Points on a hilly landscape, in no order, each with its height.
A ball rolls from a point to whichever of its 6 nearest points has the largest drop for the distance, and stops where none of them is lower. Distance is the straight distance between rows; heights are no part of it.
j167: [189 126 186 103 211 201 122 135  91  95  97 116 141 173  60 141 145 157
 123 120 172 147 129 185 157 125 111 175 126  92 154 130 123 108]  (h 201)
j827: [149 120 140 107 133 139 137 142 121 133  78 158 129 137 102 139 142  96
 146  71 163 149 118 138 155 140 118 106 130 134 134 140 141 132]  (h 254)
j104: [118 191  90 111 142 112 186 124 124 173  79 130  91 113 152 117 163  52
 134  79 152 138 128 132 192 136 120 111 121 156 126 107 110 131]  (h 382)
j446: [ 92 138  73 154 146  95  97 110 160 162 173 130 164  91 179  70 113 136
 114 187 122 141 100  96  99 110 127 150 104 118  88 110 141 137]  (h 473)
j150: [163 170 146  63 143 143 135 131 103 145  57 116 114 149  94 143 173  60
 111  76 177 149 140 135 180 122 116 101 125 143 165 117 122 119]  (h 179)
j361: [108 122  92 160 131  96 103 100 164 128 193 122 134  85 173  94  82 169
 130 201  84 129 108 134  54 116 147 157 114 121 103 125 142 120]  (h 490)
j9: [155 139 188 126  60 107 112 125 112 102 130 114 121 129 152 127 114 189
 102 165 133 158 130 139 126  94 158 151 141 107 136 146 117 146]  (h 402)
j481: [138 153 147 113 110 138 114 123 120 109 138 117 120 147 123 123 123 178
 110 178 135 138 104 144 101  93 147 160 135 111 134 121 102 145]  (h 345)
j977: [ 97 103  60 168 110 114 137 115 155 156 148 109 131 119 186  90  92 128
 148 148  94  96 110 100 111 146 123 140 118 134 109 129 156 130]  (h 296)
j888: [142 193 114 127 127 102 138 107 157 118 137 120 141 124 178  93 113 163
  78 188 101 139 115  99 100 140 173 175 125 115 100 162 121 155]  (h 328)
j79: [133 138 202  98  88 122  85 158 120 135  92 132 105 153  97 137 156 146
 118 164 135 164 140 156 144  81 123 148 155 108 151 154 116 116]  (h 486)
j223: [116 106 127 152 105 113 107 105 138 107 147 123 134 130 151 112 106 147
 144 155 103 113  88 132  72 133 141 152 127 118 106 146 127 135]  (h 274)
j478: [153  89 109 132 138 188 150 168 133 124 112 149 171 160  79 145 122 117
 157  84 133 108 122 136 116 178  96  97 141 122 148 121 144 102]  (h 598)
j648: [169  62 158 127 111 167  92  92 112 112 178 147 132 140 114 157  95 193
 148 156  78 106 145 174  75 123 155 154 165 116 136 119 142 132]  (h 225)
j367: [200 123 180 131 183 125 163 150  90  88 100  88 121 151  92 163 147 143
  79  58 177 106 106  95 181 140 156 126  98 152 176 147 117 105]  (h 421)
j645: [183 181 202 106  98 106 113 135 156  90  92  86 100 148 105 144 149 170
  73 166 133 143 120 126 137 113 166 173 128 130 169 182  91 129]  (h 373)
j98: [130  73 159 109  98 169  90 137 107 114 139 147 130 144 116 162 111 115
 171 129 133 160 139 153 105 124 112 100 157 105 149 131 153 133]  (h 130)
j749: [168 182 178  96 132 107 155 119 107 116  63 104  79 149 102 156 171 133
  98  89 195 155 125 121 174 124 136 131 131 166 151 125 118 107]  (h 319)
j754: [153  66 115 163 138 160 156 186  94  95 137 127 161 156 120 173 100 161
 137  89 107  85 138 105 129 187 103  78 106 113 161 130 131 127]  (h 500)
j393: [135 228 133 163 134  77 139 158 163 168 145  96 132  71 187  72 133 106
  65 167 140 214 159 106 160 100 130 155 141 126  92 156 113 139]  (h 506)
j432: [ 78 136  73 147 141 134 172 102 136 175 102 161 102 121 155 152 146  47
 183 102 129 119 137 123 160 153 125  99 105 123 119 122 135 132]  (h 293)
j166: [141 241  99  67 164  92 124 166 152 170 120 120 141 110 135  76 149 116
  82 171 140 201 130 144 133  64 104 165 132 134  98 147 106 120]  (h 49)
j658: [ 75 123  33 165 134 131 144 128 155 187 146 133 140 127 162 103 113  99
 148 121  92  97  81  90 122 182  77 107 111 137  92 133 143 136]  (h 188)
j997: [125 225  87  85 208 106 138 117 102 144 103  98 107 154 109  99 141 106
  89 150 154 186  87 168 132  52 112 180 125 156 112 112 111 116]  (h 206)
j231: [ 63 108  95 142 130 104  73 104 154 146 187 114 152  78 154  83  65 144
 148 154 106 141  85 132  85  87 104 131 122 130 120 106 133 121]  (h 537)
j991: [100 222  95  75 159 127 129 100 109 199  78 141 113 128 107 129 162  43
 133 117 151 192 132 174 171 103 107 112 102 163 130 114 106 119]  (h 81)
j463: [140  83 181  84 141 150 130 165 100 103  98 156 151 158  69 141 128  90
 117 109 140 140 161 135 167 125 119  86 147  97 176 112 147 115]  (h 528)
j19: [ 81  87  51 151 150 152 121 106 157 139 159 132 159 140 118 103  86 122
 192 144 110 113  97 147  72 128  72 110 120 129 135 121 137 108]  (h 536)
j678: [ 90  66 142 142 111 122  87  81 138 121 219 137 114  99 125 126 109 150
 173 145  81 147 167 179  98  99 130  87 150 147 123  88 159 135]  (h 153)
j774: [171 107 223  96 122 109 131 150  96  77 100 145 112 144  78 170 137 154
  97 112 173 131 174  90 169 118 128 103 114 117 176 142 122  98]  (h 647)
j96: [145 162 100 122 163 121 126 129 137 141 111 108 126 154 116  97 124 135
 150 163 157 146  77 168 115  98 116 153 132 114 115 126 133 117]  (h 235)
j404: [119  93 124 139  66 105 114  93 147 102 150 128 133 124 162 143  97 183
  86 148  68  82 139 137  54 145 183 172 132 126 138 139 126 138]  (h 300)
j515: [185 167 142  94 223 196 143 153  92 131  63  98 139 176  49 160 175 107
 108  69 179 154 120 192 169 108  83 156 128 149 158 109  92 103]  (h 176)
j929: [171  65 147 117 138 189 122 148 103  95 137 156 190 176  96 153 119 153
 177 121 107 128 155 142 100 150  88 119 148  76 131 131 137 122]  (h 407)
j893: [110 233  73  72 196 119 149 115 123 166  71 125 124  97 153  95 160  70
 108 116 133 149  83 124 142 108 130 146 116 166 104 100 122 144]  (h 388)
j145: [120 176  90 112 173 112 154  92 140 163 112 117 123 138 141 103 159 107
 149 129 135 143  60 110 131 129 119 138 120 133  92 117 141 132]  (h 208)
j234: [ 89 150  76 105 146 105 143 105 144 189 105 134 118 104 138 128 122  40
 169 125 136 146 119 142 159 128 106  95 100 122 128 130 132 118]  (h 223)
j391: [ 74 137 126 123 124  92  97 131 145 175 151 128 126 100 112 121 119  95
 150 184 130 162 117 147 115  81 121 109 135 102 130  89 127 151]  (h 123)
j172: [109  19 170 141 104 179 119 139 101  79 151 137 157 137 121 157 106 182
 130 101  75  77 184 113  82 165 128 105 137 136 155 112 144 115]  (h 470)
j106: [176 142 196 108 144 138 127 131 103  91 100 129 106 177  69 177 141 167
  84 146 168 137 119 156 148 100 157 172 112  99 176 150 112 113]  (h 387)
j939: [109  62 136 147 112 130  98 116 141 102 147 130 133 147 130 140 104 162
 153 147 115 127 121 148  99 126 129 119 153 121 142 114 137 126]  (h 253)
j724: [134  91 200 127  65 132 138 128 130  92 134 135 110 127 131 154 146 130
 117 103 141 104 178 118 154 135 150  93 127 105 133 127 138 137]  (h 370)
j589: [121 201 122  71 150  95 137 119 117 181  85 115  93 134 109 116 151  91
 123 142 155 185 120 159 154  77 121 121 114 160 135 127 126 118]  (h 257)
j129: [175 176 150  88 195 161 131 152  99 122  87 113 106 190  55 144 170 134
 112 119 175 137 128 195 144 102 112 162 119 151 147 127  96 104]  (h 113)
j933: [142  55 124 161 102 173 116 135 119  96 163 129 148 155 125 187  95 210
 110  92  66  49 167 140  52 183 161 114 135 113 149 141 144 106]  (h 511)
j197: [ 99 141  72 150 136  93 104 128 149 162 165 125 125  97 129 101 118  88
 156 156 146 147  98 136 102  92 117 129 136 142 116 100 133 135]  (h 177)
j94: [ 46 135  53 138 159 116 134 102 164 191 128 143 128  79 137 124  89  37
 160 128 131 141 131 136 110 129  88 106 110 109 130 116 126 133]  (h 338)
j444: [100 195 151 163 119  83 112 141 167 160 195 128 108  63 186 100 128 137
 111 185  98 175 168 124 131  98 140 141 140 140 141 147 126 165]  (h 520)
j974: [ 97  83 147 151  78 115 136 131 126  97 142 133 114 125 150 140 127 141
 138 112 135  80 141  91 126 159 156 115 108 129 118 125 139 138]  (h 270)
j953: [189 151 197  88 148 112 134 154 100 108  89 123  86 135  80 141 169  97
  84  71 190 137 156 111 211 114 120 102 117 139 161 142 131 109]  (h 531)
j542: [ 97  68  84 154 114 145 112 114 147 137 176 137 146 144 145 110  81 149
 163 133  96 131 104 133  84 137 114 128 147 154 112 128 147 120]  (h 393)
j765: [106  72  64 158 110 142 161 150 148 156 139 106 122 140 146 138 117 148
 124 113 120  41 105  89 122 192 130 129 112 147 122 118 144 123]  (h 352)
j662: [ 97 170  94 133 123 103 126 122 164 157 152 159 113  84 162 112 147  80
 110 149 124 153 153 126 164  90 129 124 117 112  87 126 117 148]  (h 316)
j71: [139  69 163  89 132 179 125 163  99  76 170 202 200 126 112 122  97 129
 153 102  81 114 193 146 109 149  82  74 166 120 166 106 147 133]  (h 679)
j412: [100 175 116 138 118  78 139 116 158 137 154 123 124  82 171 115 131 129
 128 164 116 132  84 129 115 129 147 141 122 125 112 140 129 142]  (h 268)
j882: [154 192 142 120 107  95 163 131 143 101  95 108 108 128 144 112 141 145
  81 127 157 134 113 100 141 130 156 149 127 128 115 161 112 146]  (h 251)
j66: [ 73  87  63 162 102 170 167 149 151 175 122 140 129 127 153 128 124 117
 145  93 102  77 128 100 123 187 107 120 128 155 126 119 128 127]  (h 252)
j421: [ 96 194 123 128 134  91 121 146 151 186 139 125 132  91 144  97 127  97
 130 166 156 190 127 150 134  54 112 139 132 135 105 141 115 141]  (h 386)
j672: [109  89  74 156 124 156 165 154 130 136 101 118 146 149 138 129 149 115
 167  72 127  88 112 103 136 175 107  76 120 153 113 117 133 107]  (h 87)
j414: [144  97  94 131 143 143 171 160 119  95 109 119 158 143 134 135 119 115
 129  63 152  83 115 113 147 160 109  96 125 148 142 141 145 114]  (h 230)
j605: [132  28 158 137  99 142 127 172  94  70 166 143 173 123 128 154  99 142
 130  84  97  94 176 105 134 162 112  89 149 124 159 112 153 130]  (h 552)
j135: [ 87 124  91 144 134 129 154 135 144 178 139 142 120 108 129 111 121  78
 149 129 116 137 123 128 153 151 119 101 114 141 109 126 140 150]  (h 294)
j203: [ 70 105  43 170 119 148 159 130 144 169 132 158 130 107 149 136 138  67
 184 103  83 127 140 131 160 181  85  69 125 140  92 115 135 143]  (h 374)
j558: [137 180 116  96 156 117 115 131 122 151 104 111 121 158 106 123 130 130
 115 162 159 161  85 146 119  88 118 161 141 128 110 142 127 123]  (h 315)
j733: [ 78 169  86 155 151  78  97 110 172 173 173 117 140  68 208  92  98 142
 122 163 121 149 122  79 112 104 127 169 119 112  66 133 150 130]  (h 474)
j151: [ 74  87 115 138 100 179 127 131 158 145 149 164 132 134  92 154  94  74
 192 123  94 139 155 136  92 159  93  78 133 131 122  84 155 130]  (h 443)
j759: [ 46 125  27 191 139 142 161 126 157 194 162 148 146 117 171  96 113 107
 144 123  81  67 147  83 148 161 100 127 112 146  67 125 164 146]  (h 61)
j112: [161  89 197 128 136 180  89 110 100  87 117 122 141 155  83 181 122 191
 115 136 115 130 141 173 114 124 158 173 157  58 148 141 106 120]  (h 478)
j547: [146 146 115  77 190 160 149 135 105 126  53 113 116 145  90 146 179 106
 120  74 194 139  92 129 153 131 138 120 110 148 154 123 133 110]  (h 340)
j37: [118 226 109 116 158  92 140 137 138 151 125  98 129  96 151  91 150 101
 103 151 164 184 135 127 159  85 115 136 137 140 101 128 137 129]  (h 196)
j345: [ 81 119  75 133 130 142 132 134 121 157 139 136 146 131 114 113 128  81
 190 135 129 121  94 125 103 142  95 101 143 134 126 102 127 143]  (h 304)
j46: [169 142 166 109 157 159 117 119 111 111  76 127 111 170  93 133 149 144
 119 130 157 144 112 162 144  99 133 136 135 111 151 131 119 124]  (h 214)
j330: [154 132 143  96 185 192 141 146  84 110  79 109 137 177  62 142 145 104
 125 100 176 139 130 164 160 131  99 127 129 106 147 125 122 103]  (h 245)
j666: [171 199 130  99 133  96 161 109 141 121  84  84 114 125 146 106 151 130
  82 131 150 116  77  96 129 125 159 163 116 148 110 149 128 128]  (h 203)
j603: [103 162 120 170  92  81 121 106 178 122 179 107 121  77 200 102 112 159
  81 172  91 110 139 102 103 123 164 162 125 121 116 146 133 158]  (h 62)
j42: [165 164 172  79 160 154 119 134  85 134  67 117 100 186  83 141 177 113
 117 119 183 165 120 167 182  75 107 155 161 138 160 129 105  93]  (h 82)
j730: [205 143 234 107  92 128 122 132 114  72 116 120  92 148  96 160 135 188
  74 144 141 137 167 120 173 124 169 154 117 112 186 174 102 124]  (h 633)
j171: [119 172 169 123 130 104 101 142 113 144 122 124 101 109 118 102 142 128
 154 200 145 206 110 175 130  63 120 140 135 134 132 142 114 134]  (h 616)
j597: [171 208 143  87 139 129 121 117 130 112 102  96 118 152 119 129 136 165
  81 163 144 156  94 161 131  90 149 174 127 119 122 161 104 126]  (h 233)
j263: [147 111 225  88 133 130  99 136  79  90  90 140 114 192  78 144 136 161
 113 144 139 144 155 152 165  76 142 139 140  92 138 152 115 108]  (h 589)
j425: [150 107  81 112 159 164 144 139 130 122  88 105 163 168  93 134 136  88
 173 105 151 112  75 146 118 163 105 112 134 126 133 127 130 119]  (h 391)
j487: [110  98 108 147 110 143 144 128 142 123 119 113 124 143 149 148 102 152
 148 122 111  69  90 110  89 163 130 124 130 122 112 129 139 131]  (h 360)
j415: [167  51 151 153 130 142 126 125 110  86 111 111 156 155 119 170 106 202
  73 112  89  75 130 119 103 169 170 138 117 117 162 128 138 133]  (h 167)
j674: [135 190 119 140 135 108 100 127 147 151 118 125 113 121 115  97 124 153
 137 190 149 182  92 158 115  66 122 186 133 117 126 137 114 139]  (h 377)
j849: [192 102 236 118 100 127 109 150  83  59 112 138 126 138  88 127 136 186
 100 126 142 124 161 128 156  95 160 122 138  99 157 126 126 124]  (h 761)
j260: [ 76 138  88 175 140  78 107 130 170 164 204 148 127  49 177 103 109  84
 131 138 118 137 155 106 150 113 115 117 123 129  96 120 123 141]  (h 366)
j792: [160 134 214 109 134 130  90 119  95 122 105 135 130 178  84 153 130 185
 115 173 148 146 110 180 130  78 133 178 143  88 131 126 113 127]  (h 451)
j351: [130  36 169 124  90 150  97 107 106  91 151 134 132 144 150 135 123 187
 159 131  79  99 169 128  89 144 155  95 138 143 125  98 145 139]  (h 237)
j573: [135  91 173 133  71 130  91 102 121 101 178 130 113 101 131 140 132 185
 149 150  74 108 142 159  95 120 163 116 136 148 128 126 145 147]  (h 73)
j631: [127  18 115 143 106 195 106 151 119  97 153 129 144 144 100 152  94 174
 169 107  93  85 145 137  79 175  94 119 147 120 146 131 127 110]  (h 660)
j388: [ 89  94 135 173  86  95 104 106 140 134 208 164 114  75 182 115 119 179
 123 159  80  87 172 118  99 138 155 120 138 153 108 118 124 158]  (h 624)
j297: [154  59 139 154 107 182  70  69 115  84 177 119 132 173 105 161  75 202
 129 135  76  77 164 175  52 156 184 147 147 102 144 146 108 132]  (h 389)
j553: [176 161 136 111 163 130 160 117 115  97  75  88 115 156 101 134 158 142
  99  72 154 105  99 131 142 123 157 146 105 173 139 134 122 108]  (h 375)
j111: [115  49 131 151  60 138 118 120 116 117 173 123 108 122 168 151 121 200
 126 136  82  65 141 104  95 173 156 106 112 134 120 112 149 138]  (h 514)
j913: [137 181 173  96 121 119 104 144 110 152  94 130  91 174  69 115 162 120
 127 149 147 150 143 182 148  78  99 144 151 139 148 140 110  99]  (h 405)
j139: [147 138  75 110 159 164 171 120 112 162  83 114 136 134 120 115 144  97
 137  82 150 102  84 119 128 142 123 128 135 151 133 132 135 116]  (h 308)
j180: [ 65 104  75 185  80 133 149 137 156 149 144 160 118 101 152 134 125  60
 175 101 116  93 145 125 133 154 112  95 112 147 103 114 127 149]  (h 378)
j286: [138 169 143 119 110 112 105 131 120 117 111  96 118 144 121 133 135 132
 131 151 131 150 110 146 117  86 119 150 132 126 126 118 114 137]  (h 321)
j460: [104  68  84 158  92 170 145 176 127 147 143 155 173 123 113 141 110 103
 184  91 105  83 159 106 128 183  70  55 136 145 125 114 140 127]  (h 369)
j706: [129 125 181 100  85 131  90 146  89 138 105 134 116 173  97 147 142 101
 146 144 147 148 159 141 148 102 119 118 144 111 127 115 117 133]  (h 271)
j642: [138 103 106 116 135 167 158 141 116 136 110 138 144 129 131 144 138  77
 157  76 141 127 111 111 146 166 120  95 125 123 139 124 148 134]  (h 272)
j693: [135 188  76  78 167 136 171 102 109 145  57 116 135 119 115 117 175  80
 121  54 151 125  97 111 149 116 123 152 117 164 122  93 134 113]  (h 371)
j520: [124 174  99  54 164 151 148 130 109 159  45 132 105 130  94 144 180  68
 152  82 175 155 135 169 165 118 113 121 111 160 155 121 101 131]  (h 297)
j896: [159  60 170 128  94 147 113 132  99  77 116 118 129 131 122 147 108 171
 114 114 113  94 160 110 115 164 166 125 147 118 162 119 123 110]  (h 299)
j528: [147 213  89 112 168  93 170 108 141 155  89  99 129  99 176  94 184 104
  87  97 149 129 110  71 151 110 124 173 119 154  90 132 111 125]  (h 289)
j527: [113 138  76 128 181 128 134 113 139 143 123 140 138 139 127 104 108 102
 155 158 120 137  66 131 102 118 106 144 121 116 112  93 145 144]  (h 115)
j776: [ 88 131  66 169 124 114 168 125 140 174 124 135 116 119 189 114 146 101
 146 103 122  94 114  72 141 153 131 135 111 147  89 131 128 132]  (h 291)
j696: [144 198 144 131  94  75 146 131 160 117 137 103  97  95 177 100 144 149
  86 163 119 154 117 109 139 116 151 165 140 135 104 169 106 149]  (h 390)
j903: [ 85  60 100 163  78 147 137 132 151 165 145 140 131 125 150 117 124 139
 158 124  95  61 145 104 116 168 110 109 109 140 100 119 131 142]  (h 379)
j195: [118 187 121 139 119  84 105 108 157 135 172 106 150 103 172  74 105 142
 104 189 135 189 115 107 113 104 147 152 139 114  94 134 127 132]  (h 450)
j47: [ 83 113  85 164  83  99 110 108 165 135 181 114 126 120 170 109  86 189
 102 153  50  61 145  97  69 147 157 168 102 146 120 128 130 119]  (h 529)
j638: [155 118 162 132 111 106 122 113 125  95 126 109  98 140 134 131 121 156
 111 128 147  94  93 111  97 145 180 158 109 122 143 166 119 140]  (h 356)
j187: [ 58 108  70 172 130  98 113 106 183 166 177 161 137  86 173 114  94  71
 167 137 106 139 124 119 114 129 107 117 105 116 100 114 129 143]  (h 202)
j761: [171 124 164 120 193 117 168 142  79 112  80 127 103 128  95 154 178  96
  86  53 174 123 155 108 214 160 125  83 102 168 164 127 141  98]  (h 544)
j110: [163  72 118 136 126 183 121 179 106  84 161 151 208 157  89 157 107 143
 165  89 111 100 165 123 100 203  80  72 146  90 160 111 128 129]  (h 700)
j970: [143 148 129 113 150 108 180 129 112 130  69 132 109 124 118 144 194  79
  96  56 175 116 117 116 189 143 129 125 107 186 150 136 105 111]  (h 394)
j41: [103  79 120 160 103 138 166 152 115 153 117 166 139 127 140 151 128  79
 162  85 124  91 146  87 167 189 106  88 125 139 111 132 134 143]  (h 368)
j531: [100 251 153 120 119  70 132 160 145 168 132 128 132 102 127  87 137  81
  94 176 146 215 148 147 159  63 106 157 128 133 150 158 100 137]  (h 362)
j697: [174 174 144 116 135 128 149 119 148  96  93 105 126 159 115 131 126 167
  78 145 154 103  80 141 141 115 162 171 130 130 144 157  97 140]  (h 250)
j607: [129  70  95 139 138 193 120 124 127 112 141 123 161 153  93 121  95 151
 185 110 114 119  95 147  84 179  98 129 161 110 116 131 119 127]  (h 666)
j840: [145  93 170 145  69 115  95  93 129  79 145 115 110 142 130 162 115 181
 118 132 102 102 148 137  74 144 197 129 159 107 154 127 130 140]  (h 185)
j852: [140  37 167 147  66 138 105  88 114  72 184 136 119 133 143 159  89 205
 128 133  63  63 182 146  63 176 159 127 138 144 144 124 142 120]  (h 435)
j127: [129 191 143 136 116  99 145 138 146 149 142 133 123  70 170 103 151 114
 114 145 134 179 147 117 165  98 118 119 135 135 104 169 118 162]  (h 385)
j752: [ 94 188  96 107 194 119 110 121 142 176 121 112 147 116 138 102 114  55
 141 141 145 177  99 134 114 106 114 123 130 122 105 118 146 107]  (h 269)
j998: [ 72 113  83 193 131  70  98 122 205 160 228 123 138  61 199  99  75 154
 106 190  75  94 157  74 103 135 127 162 108 136  70 122 146 123]  (h 694)
j245: [178  89 149 138 163 180 124 120 127  85  92 117 144 171  98 151 107 162
 131 137 143 116  99 138 123 158 143 169 132  96 150 134 120 114]  (h 329)
j92: [ 92 221  70 142 160 104 177 110 132 170 139 144 108  75 188 104 156  68
 118 113 125 147 142  89 150 130 123 130 104 132  73 128 132 135]  (h 461)
j751: [146 122 176 126  89 111 102 138 117 104  88 126 107 101 114 140 158 135
 126 120 162 134 149  95 170 151 178 127 121 122 130 137 114 134]  (h 463)
j927: [121 189 189 100 101  94 137 134 114 127 107  99 101 135 135 103 163 148
  95 164 165 208 137 135 142  74 150 148 142 131 152 161  94 143]  (h 818)
j867: [155  82 188 124  92 151  87 124 116  92 125 145 117 153 101 169 112 155
 142 124 106 114 136 130 108 115 154 124 131 104 144 131 121 144]  (h 229)
j595: [162 160 184  99 112 111 110 121 115 103 120 109 107 157  99 133 161 152
 102 159 157 141 133 157 133  85 164 152 139  92 140 140 130 129]  (h 330)
j358: [126 130 104 122 125 146  92 124 129 118 142 136 129 132 129 130 111 175
 157 175 124 125  67 154  85 106 124 145 149 108 100 130 140 143]  (h 372)
j568: [137 148  91 124 136  97 155 123 136 126 100 118 140 124 169  93 124 130
 109 112 142 103  82  77 110 159 128 144 116 144  91 145 122 131]  (h 249)
j399: [163 104 185 102 112 136 110 161  94  78 120 155 117 137  87 148 137 117
 140 101 143 126 160 118 152 124 135 109 147 118 146 130 121 117]  (h 357)
j902: [112  52 124 161  92 166 156 181 110 120 155 186 162 147 135 144 114 117
 132  65 106  73 177  68 135 174  93  80 131 130 144 115 154 127]  (h 695)
j623: [185 142 205 117 116 152  95  97 106  92 119 132 110 158  93 175 128 194
  64 156 140 126 132 143 127 120 168 174 143  68 169 145  69 118]  (h 590)
j63: [173  64 165 145 124 143 153 154  84  89  97 135 166 145  99 163 142  97
 142  86 135  93 153  86 161 158 118  84 137 105 162 121 132 105]  (h 634)
j344: [104 137  60 161 153 101 152 127 166 153 159 147 127 115 204 100 107 111
 113 138 109 111 110  67 124 113 139 148 116 137  76 135 130 127]  (h 332)
j305: [ 85 109  98 182 105  77 111 135 158 136 227 149 112  63 201 110 116 137
 127 137 100 104 152 115 103 114 126 132 138 130  95 104 138 143]  (h 523)
j860: [141 195 105 127 136  91 142 128 163 143 121 110 136 115 137  62 133 123
  90 152 130 156  95 100 137 108 114 144 122 121  82 124 132 151]  (h 261)
j454: [ 81 133  57 157 159 111 144 117 148 173 132 113 129 121 165  94 127  88
 157 109 118 135  89 117 122 142 126 132 110 140  91 127 138 132]  (h 255)
j31: [158  80 180  98 165 153 126 162 106  73  83 124 161 167  75 145 123 137
 130 110 124 118 159 140 149 154 136 118 142  77 151 134 128 115]  (h 471)
j545: [189 139 171 139 147 126 160 126 135  83  87  87 119 164  90 150 135 147
  84 104 138  84  93 128 132 139 168 156 105 101 173 138 115 120]  (h 311)
j829: [127  98 164 110  82 106  97 138 114 119 149 128 114 120 111 145 145 152
 137 168 114 179 151 170 119  70 149 121 141 127 139 110 129 157]  (h 527)
j198: [ 66  89 108 150 115 127 106 109 159 161 175 147 118 100 142  96 110  87
 182 164  94 145 123 157 108  97 113  88 142 144 122 119 134 148]  (h 53)
j74: [128 125 163 130  70  92 105 106 148 107 154 122 106  83 165 111 135 169
 119 152 111 131 129  97 111 135 160 137 141 156 107 143 127 144]  (h 232)
j406: [ 56 160  28 176 136 100 141 100 164 161 149 155 111  76 177 142 132  65
 144 121 120 112 138 112 161 132 119  98 115 122  86 122 140 150]  (h 339)
j708: [198 133 197 107 167 160 148 134  80  91  85 121 111 183  68 160 136 154
  90 121 177 135 135 126 172 124 147 137 126 115 179 151 109  89]  (h 518)
j209: [184 118 177 126 208 157 152 158  67  81  85 114 166 151  69 168 141 125
  88  79 148 137 141 116 173 153 107 123  92 133 170 117 135  86]  (h 530)
j253: [ 85 130 132 152 139  89  74 126 184 159 209 144 145  56 145  91  80 138
 159 164 102 168 145 157  76  82 136 144 135 139 135  87 142 155]  (h 620)
j189: [ 97  92  98 143  97 108  83  96 158 131 203 132 118  84 163 107  87 198
 131 168  76 102 147 147  64 127 148 121 117 146 123 119 148 132]  (h 501)
j718: [160 245  98  87 165 106 138 111 149 118 108 103 126 108 138  81 147 148
  65 154 159 163  84 131 126  96 151 189 132 159  92 165 104 127]  (h 159)
j325: [127 244 123 116 140  92 164 116 139 154 104 124 100  80 166  84 176  82
  88 135 152 183 137 109 189 104 113 137 133 161  87 156 109 144]  (h 333)
j981: [142 181 147  86 102 115 144 125 121 132  88 132 103 141 129 140 165  80
 123  86 176 149 152 137 187 134 129 110 131 145 119 146  91 137]  (h 259)
j214: [118 155 145  96 134 103 138 123 129 151  86 133 102 117  91 140 161  57
 148 126 153 169 118 145 156 118 120  87  98 129 122 100 119 140]  (h 86)
j87: [194 115 186  82 210 152 141 161  75  95  83 135 145 188  31 132 152 103
  94 108 150 165 163 115 228 127 116 101 123 119 180 137 134  77]  (h 708)
j668: [154  60 161 126 134 156 118 134  90  91 114 139 155 135 109 169 113 157
 143 114 137 104 137 141  97 140 129 103 134  98 144 126 137 132]  (h 288)
j448: [ 96 131 144 143  89  83 122 130 136 142 143 134 110 108 153 122 128 119
 139 151 127 122 123 121 111 114 143 103 131 117  91 127 123 146]  (h 146)
j83: [113 136  95 115 109 116 136 106 136 147 116 138 131 120 134 103 128  77
 150 117 139 141  87 139 126 126  99 128 125 138 114 129 151 134]  (h 231)
j491: [123 139 118  93 150 173 157 118 105 155  93 121 139 139  76 141 138  54
 173  93 150 167 122 183 145 150 101  83 122 135 145 109 124 119]  (h 295)
j522: [106  54 145 136  80 143 134 131 130 118 151 154 135 135 143 157 138 116
 149  98 111 106 169 122 111 154 113  99 137 114 129 103 147 123]  (h 384)
j386: [138  65 105 141 119 180 159 191 108 105 132 149 167 142 108 153 122 128
 154 104 113  89 147  90 137 193  87  67 126 111 146 121 154 119]  (h 689)
j917: [ 64 138  49 174 142 101  90 110 188 168 207 154 150  78 150  87  68  90
 162 157 110 137  92  98 117 115 116 129 129 130  98 102 152 132]  (h 361)
j403: [125  34 145 116 104 142  96  90 121 101 196 147 138 121 130 156  76 200
 156 126  87 112 180 158  70 158 172 124 142 131 147 122 143 116]  (h 355)
j100: [ 91  84  93 185  91 139 128 101 148 121 169 142 117 118 201 124 111 165
 125 146  79  66 125 114 100 146 125 145 105 141 101 129 148 147]  (h 444)
j962: [153 204 120 116 132 100 145 118 139 151 116  97 124 117 173  97 156 118
  97 166 169 170 110 112 162 108 126 145 135 134  93 130  84 147]  (h 292)
j277: [174  89 176 119 135 131 165 154  78 112 106 147 131 132 110 153 158  90
 118  63 159 121 151  99 176 153 120  91 105 115 169 112 125  97]  (h 642)
j141: [124  82 117 147 112 135  48  82 141 114 200 124 108 107 129 143  86 193
 150 182  88 143 132 171  63  86 138 152 152 121 120 111 150 131]  (h 279)
j600: [133  44 180 150  72 132 125 123 110  83 166 144 140 129 137 165 110 176
 123 111  84  72 199 105  92 174 160 119 113 147 153 118 168 118]  (h 436)
j206: [114  99  48 151 137 143 141 143 129 173 124 119 149 139 147 113 108 108
 160 102 132 105  95  89 105 177  87 113 121 119 108 124 144 108]  (h 234)

Call two points neighbours if one is among the 6 nearest of the other. Go from one point of each pair to the other, from neighbour to neighbour, staying as low as possible. Name the highest point that can't be avoided.
j214 / j672: j454
j603 / j991: j74
j527 / j991: j83
j759 / j672: j206
j573 / j527: j197
j198 / j98: j867
j198 / j573: j678
